Each row is a point on a tangle of strands that fork and nearly touch. The rows are in no order.
In the rows, 128 means zero.
Two points are linked if the straight distance between their rows is under 116. Some points are linked to none.
ruraf: [ 75 194 113 121 116 129 152 163 103 132 124 141 145  72  82 113 142  96
 132 141 126 104 185 113 158 169]
Sim: [137  91 120 111  98 137 105 138 174 118 111 164 119 148 127  91 119 136
 132 119  90 210 157 140 156 114]
maru: [155  76 116  96 134 117 104 140 163 138 117 140 125 146 162  70 141 134
 122 130 145 187 157 142 171 108]
Guro: [160  91 200 101  81 176 118 135 131 107  92  51 129 146 132 136  92 119
 126 112 103 162 134 145  79 131]
Fisob: [155  92 173 118  78 149 107 117 142 137 124  82 106 109 159 143 118 134
 124 125 113 162 140 114  75  96]
zun: [112 186 104 151 208 128 150 118 117 139 148 138 124  85 122 175 125 112
 127 128 161  56 110  96 124 126]
Linib: [108 109 147 109 162 143 111 159 122 104 143 118 168 169 146 106 143 169
  72 145 166  71 124 134 145 160]
mabit: [118 131 139 123  57 167 108 169 146 113 119 169 123 166  71  66 131 121
 152 157  90 177 128 174 147 160]
geba: [147 132 179 134  80 138 126 145 166 106 139 127 141 139 113 136 123 113
 148 130 105 178  75 168  98 162]
fizu: [132 108 122 163  76 117 103 173 176 117 148 168 139 137 137 149 132 157
 130 134 122 128  53 168 127 153]
Pap: [ 89 132 151 104  97 166 109 171 119  97 119 107 146 156 106 101 136 176
 111 145 137  94 184 132 135 170]
Parom: [185 131  54 156 132 105  89 132 160 155 102 197  94 140 137 129 166 111
 150 128 165 147  72 139 155  88]
kol: [127 138 174 143  93 163 143 136 108  86 153  97 129 128 142 131  83 152
  92 129 110  88  98 112  91 169]
vakim: [119 129 112 140 173 139 120 117 140 180 136 119  90  87 137 121 123 119
 140 132 125 158 154  90 127  92]
sako: [154 103 162 133 108 163 133 146 183 122 119 118 126 157 108 121 116  76
 150 145 117 225  81 162 138 129]
vab: [ 88 170 134 150 114  99 183 106  83 150 173 126 139  95  98 141 129 117
 127 144 117  81 180 137 107 118]
pav: [173 140 112 157 177 126 121 118 117 131 153 139  80 122 163 148 135 137
 117 108 163 111  88  94  93  84]
teli: [131 159 116 150 142 142 120 118 135 120 156 146 146 113 138 127 140 138
 104 147 159  84 101 116 142 156]
Totom: [114 124 138 158 130 150 126 103 125 121 126 105 145 151 112  79 108 118
 113 126 122 156 110 133 133 136]
mut: [148 153  85 156 211 127 111 124 117 155 142 150  90 107 134 142 129 117
 133 119 167 100  94  94 135 120]
pez: [129  77 163 124  97 102 161  86  91 128 121  92 136 118 176 135 119 121
 128 100  75 163 121 113  73  61]
dovo: [101 127  93 164  86 119 120 163 154 120 158 182 137 147 112  98 147 143
 125 179 127 123 103 141 190 169]
Sus: [116 152  99 160  82  95 105 174 151 107 153 166 138 127 133 178 158 172
 136 143 166  91  48 133 135 170]
nul: [134 135 166 124 106 233 103 170 146  81  94  99 145 155  99 119 114 107
 126 156 133 120 108 124 153 182]
niku: [ 82 154 136 142 187 120 176 127  99 120 152 121 153  86 135 173 111 105
  99 125 133  34 147 106 108 136]
Babem: [186 112  61 144 133 105  99 110 175 164 112 169  99 151 126 134 138 101
 161 145 143 203  58 107 141  82]
dar: [113 124 165 137  61 159 111 168 127  96 144 111 158 148 113 117 141 157
  95 183 143  99 123 135 124 167]
vabun: [111 171  76 158 117  80 118 148 148 145 147 177 144 105 108 183 158 152
 147 122 162  87 102 140 140 137]
redot: [ 94 141 146 128 101 134 161 162  73  80 147 116 164 139 134 130  97 155
  80 132 115  74 137  99  99 191]
Saz: [ 90 176  91 132 147 140 139 119 108 160 121 151 142  86  86 106 130  96
 134 147 144 112 129 114 173 181]
Leneg: [ 95 125 119 106 149 128 119 156 145 139 109 127 145 122 123  85 148 134
 115 124 156 114 197 158 183 166]
Mimu: [129 149 154 134 123 121 130 112 103 135 136 104 132  80 165 166 155 150
 106 103 147  82  85 124  67 139]
Gimi: [142 106 164  92  65 166 117 160  79  51  79  63 144 201 108 129 104 165
 127 117 116  85 176 150  98 165]
Rim: [ 90 139 157 136 110 139 195 114  57 125 143 100 134 101 133 140  96 142
 113 122  97  71 175 130  96 128]
baso: [137 143 111 102 139  44 105  87 131 154 142 171 112 121 124 146 139 119
 175 137  72 215 109  72 126  45]
dul: [153 165 107 162 135 104 121 111 119 119 148 143 102 138 131 191 143 154
 142 102 154  95  53 126  88 108]
dumaz: [ 89 128 133 143 151  91 160  78  78 163 120 130 141  75 123 120 142 101
 148 100  90 138 152 138 112  81]
Meno: [172 138  39 120 155 109 133 112 148 180 120 199  77 123 127 114 152  99
 144 130 166 143  83 128 187 128]
vesi: [119 138 147 126 155 222 102 110 130 101 101  90 134 130 123 116 112 123
 118 141 137 121 138 101 162 167]
Rit: [139 119 101 137 194  97 138 159 155 155 142 155 117 102 148 134 119 132
 101 100 148 105 165 133 132 114]
Suvo: [109 125 169  78 108 140 149 143  78  83 133  79 167 180 147 148 116 168
  64 134 131  43 169 103 109 191]
Sed: [113 129 151 136  96 125 159 107 101 115 142 127 134 115 130 108  98 149
 105 101 104 118 167 142 101 131]
Tok: [115  96 144 108 137 135 143  73  82 128  93  70 129 137 134  95 109 115
 143 104  95 163 220 133 139  83]
Murag: [116 120 137 103 164 180 108  97 102 123  85  55 124 120 117 105 128 116
 136 124 141 117 196 111 185 141]
Ril: [105 136 140 129 138 148 104 149 121 141 132 124  98  84 113 121 117 140
 137 127 110 146 159 110 122 141]
Rava: [113 103 143 123 178 128 136 142 117 143 129 106 129  94 150 147 109 150
  96  99 137  89 183 126 106 121]
sud: [141 163  80 140 140  83 112  86 142 163 145 162 113 105 117 138 136 121
 169 118 125 167  90 121 144 116]
kuv: [147 194  53 157 189  83 150 156 125 140 113 190 121 132 109 191 171  96
 141 101 190  60 104 136 137 127]
Riv: [144 127 177 115 112 130 114 102 118 152 147  92 123  86 165 132 143 135
 124 119 130 116 125 130  80 111]
zogob: [152 127 119 152 135 151 106 111 174 162 142 132  79 120 127 130 127 142
 142 148 136 159 115 109 132  90]
gez: [148 141 146 111  98  69 106  90 115 130 135 155 114  95 113 141 115 126
 178 125  37 199 103 102 100  86]
Lak: [163 118 162 112  64 151 107 152 148 115 138 126 131 128 141  98 111 152
 126 129 123 142 156 162 129 145]
Difab: [135 148 114 137 214  86 171 114 124 175 145 138 102 113 129 129 157  77
 130 114 155 110 167 147 105  67]
zas: [124 119 157 110  89 166 141  91 100  91 104  92 132 148 124 103  99 138
 128  96 102 150 198 151 121 123]
mese: [117 131 128 158  66 155 124 187 157 101 145 175 119 157  97  94 117 137
 151 172  97 151  84 169 174 177]
Dazus: [124 148 110 145 135  83 157  89 111 138 173 141 100 109 147 157 119 144
 143 100  97 145 117 122  87  86]
tanu: [ 89 149 153 100 127 118 159 146  83 113 153 107 182 106 152 182 160 129
  61 154 156  33 133  83  90 172]
girum: [170 110 154  81  90 190  95 162 123  72  81  93 117 201 107  81 108 133
 160 127 110 160 175 170 134 146]
zamob: [ 76 150 138 107 147 151 136 139 103 136 114 118 159  96 108 107 142 117
 121 130 147  90 208 140 149 150]
Pok: [127 121 121 136 114  96 112 114 151 118 129 180 142 131 109 118 117 143
 134 117  78 192 114 139 135 121]
Narat: [157  98 150 137 106  93 143  97 128 141 136 112 104 113 174 152 123 115
 150 107 109 184  86  86  64  51]
Mava: [121 164  61 129 160 126 159  88 137 178 133 171 101 118  92 111 138  99
 132 133 158 134 100 123 189 164]
diziz: [133 112 116 123 119  60 122  98 129 138 129 144 112 121 160 146 135 105
 159 131  99 201 109  54  88  18]
Zotu: [163 116  90 167 113  68  96 139 160 132 144 188 125 141 111 137 123 151
 138 128 102 147  76 156 136 123]
Lupi: [149 113  74 132 180 114 105 151 166 163 138 172 105 120 138 103 134 127
 108 142 145 115 139 138 175 121]
kufe: [110 101 142 129 139 159  97 158 152 131 112 112 132 108 143 143 122 175
 107 124 139 114 138 121 118 148]
Zini: [153  98 165  97 106 217 111 155 152  80  78  99 127 185 117  93 108 109
 149 143 126 157 123 164 180 177]
kot: [138 110 189 103  47 163 131 143  93 101  96  67 134 163 121 134  99 148
 107 108 102 102 135 146  70 155]
dez: [109 121 134 141 112 128 126 185 129 103 167 135 156 153 133 124 156 179
  64 177 158  69 123 109 123 170]
Tufo: [129 100 124  99 132 163 104 149 158 135 111 133 121 144 158  76 151 129
 126 138 137 146 141 157 203 161]
zezom: [ 96 130 146 145 150 111 206 114  70 140 143 111 135  70 157 178 110 108
 118 101 108  46 127 133  87 131]
devek: [116 135  87 147 113  87  95 132 165 144 138 192 105 165  77 146 140 164
 187 142 111 158  59 139 174 139]
Pegis: [135 130 181 102  80 214 115 213 127  49  92  94 162 191  98 122 116 113
 125 161 129 101 115 151 116 181]
Gop: [142 132  86 131 161  83 136  88 118 161 115 146 113 116 150 116 163  96
 152 113 137 186 112  89  99  36]
vir: [138 163  92 125 182  42 168  96 129 173 153 174 100  99 103 148 136  84
 158 110 118 140 155 138 124  73]
noduv: [167 108 173  80 131 184  89 136 112  92 105  69 106 163 138 104 102 137
 141 129 123 128 174 129 144 147]
godi: [119 103 116  87 147 158 121  95 115 137  87  84 117 135 126  77 117 116
 138 114 128 187 200 105 164 107]
Bopil: [108 131  68 166 166 114 115 159 155 155 147 189 104 140 117 109 152 146
 127 160 148  99 102 143 177 151]
Muriv: [ 84 172 112 142 153  72 172  86  98 168 155 151 133  81  87 149 140 107
 163 121 114 126 146 142 122  98]
Nage: [128  95 160  97 178 142  98 114 109  84 113  92 178 179 153 141 131 172
  90 118 159  65 138 115 145 172]
zus: [ 92 147 129 126  75 174 125 156 130 118 126 146 140 157  95  71 153 148
 125 159 118 145 159 154 161 160]
Niv: [141 121 103 152 100 152  96 119 190 161 128 156  89 120 106 127 136 124
 154 170 127 159  80 126 173 143]
deme: [146 105 103 129 108 119 117 112 184 139 106 139 128 144 127 122 129  77
 153 146 123 246  84  96 142  70]
bugap: [ 82 161 110 153 117  82 141 170  75  99 156 141 163 110 111 127 126 134
 132 137 120 116 112 101 124 169]
kipid: [156 158 120 156  92 104 119 106 158 118 158 145 115 151 110 187 124 157
 180 119 136 143  34 153 114 134]
Sife: [141  95  88  97 135 143 129  99 143 142  95  99 122 131 156  90 106  85
 136 139 144 195 150  64 165  79]
Nin: [177  77 150 137 132 155  96 111 151 105 105  65 124 154 148 105  94 111
 125 147 132 168 129 108 133  92]
Dipuf: [100 122 147 124 203  83 195 116 112 168 144 115 131 109 140 144 145  89
 121 105 131  75 176 159  70  82]
Geg: [122 121 123 127 141  95 122  81 103 148 112 121 141 100 145  86 138  94
 147 102 107 192 134 115 125  86]
fuv: [116 131 145 109 150 110 147 132 102 140 142 119 150 127 179 171 143 158
  56 110 156  49 104 110  72 152]
fuz: [143 177  68 138 196 101 150 125 151 163 119 184 119 116 116 127 176  79
 110 117 185  87 123 152 154 125]
Lel: [147 111 162 124  93 116 125 115 179 120 120 134 136 151 108 134 118  86
 155 143  85 247  86 136 105  91]
guga: [118 134 128 146  83 102 137 119 140 124 146 157 159 114 119 136 124 160
 105 101 117 138 121 151 107 141]
betes: [182  72 167 118 126 180  97 145 189  95 111  83 136 169 149 108 109 101
 134 149 148 153 117 153 160 135]
Sedot: [100  67 169 109 174 102 201 114  89 160 116  82 137  84 167 151 126 111
 123  98 104  59 186 154  89  96]
Dege: [123 176  69 152 167  83 140 123 136 159 126 175 125  89 109 194 143 119
 143  88 162  93 137 136 112  97]
Tipef: [134  99 163  86 111 143 132 116  90  71 102  58 159 189 137 146 106 177
  97 106 132  74 150 138 125 176]
kage: [155  80 164  97 165 144 122  83 104 116 127  62 127 142 182 145 100 146
  95 115 140  98 145 116 114 109]

A fork is a point with three links. Follow the links from the first point to the second and name the forks in between, in order.
zezom, kuv => Rim, Sed, Pok, Zotu
diziz, Lel => Muriv, Rim, Sed, Pok
vabun, Dipuf => Zotu, Pok, Sed, Rim, Muriv
Zotu, Nin => Pok, Sed, godi, nul, Zini
zus, Mimu => Tipef
maru, pez => Pok, Sed, Rim, Muriv, diziz
guga, Mava => Pok
fuz, geba => Zotu, Pok
Sim, Zini => Pok, Sed, godi, nul
zas, deme => Sed, Pok

Follow the links from the first point to the second, and from the first to the third. Name the last point that the two ways share.
Sife, kuv, zamob => Pok
Rit, Mimu, kol => Tipef
Saz, Dege, mut => Pok
baso, maru, noduv => Sed
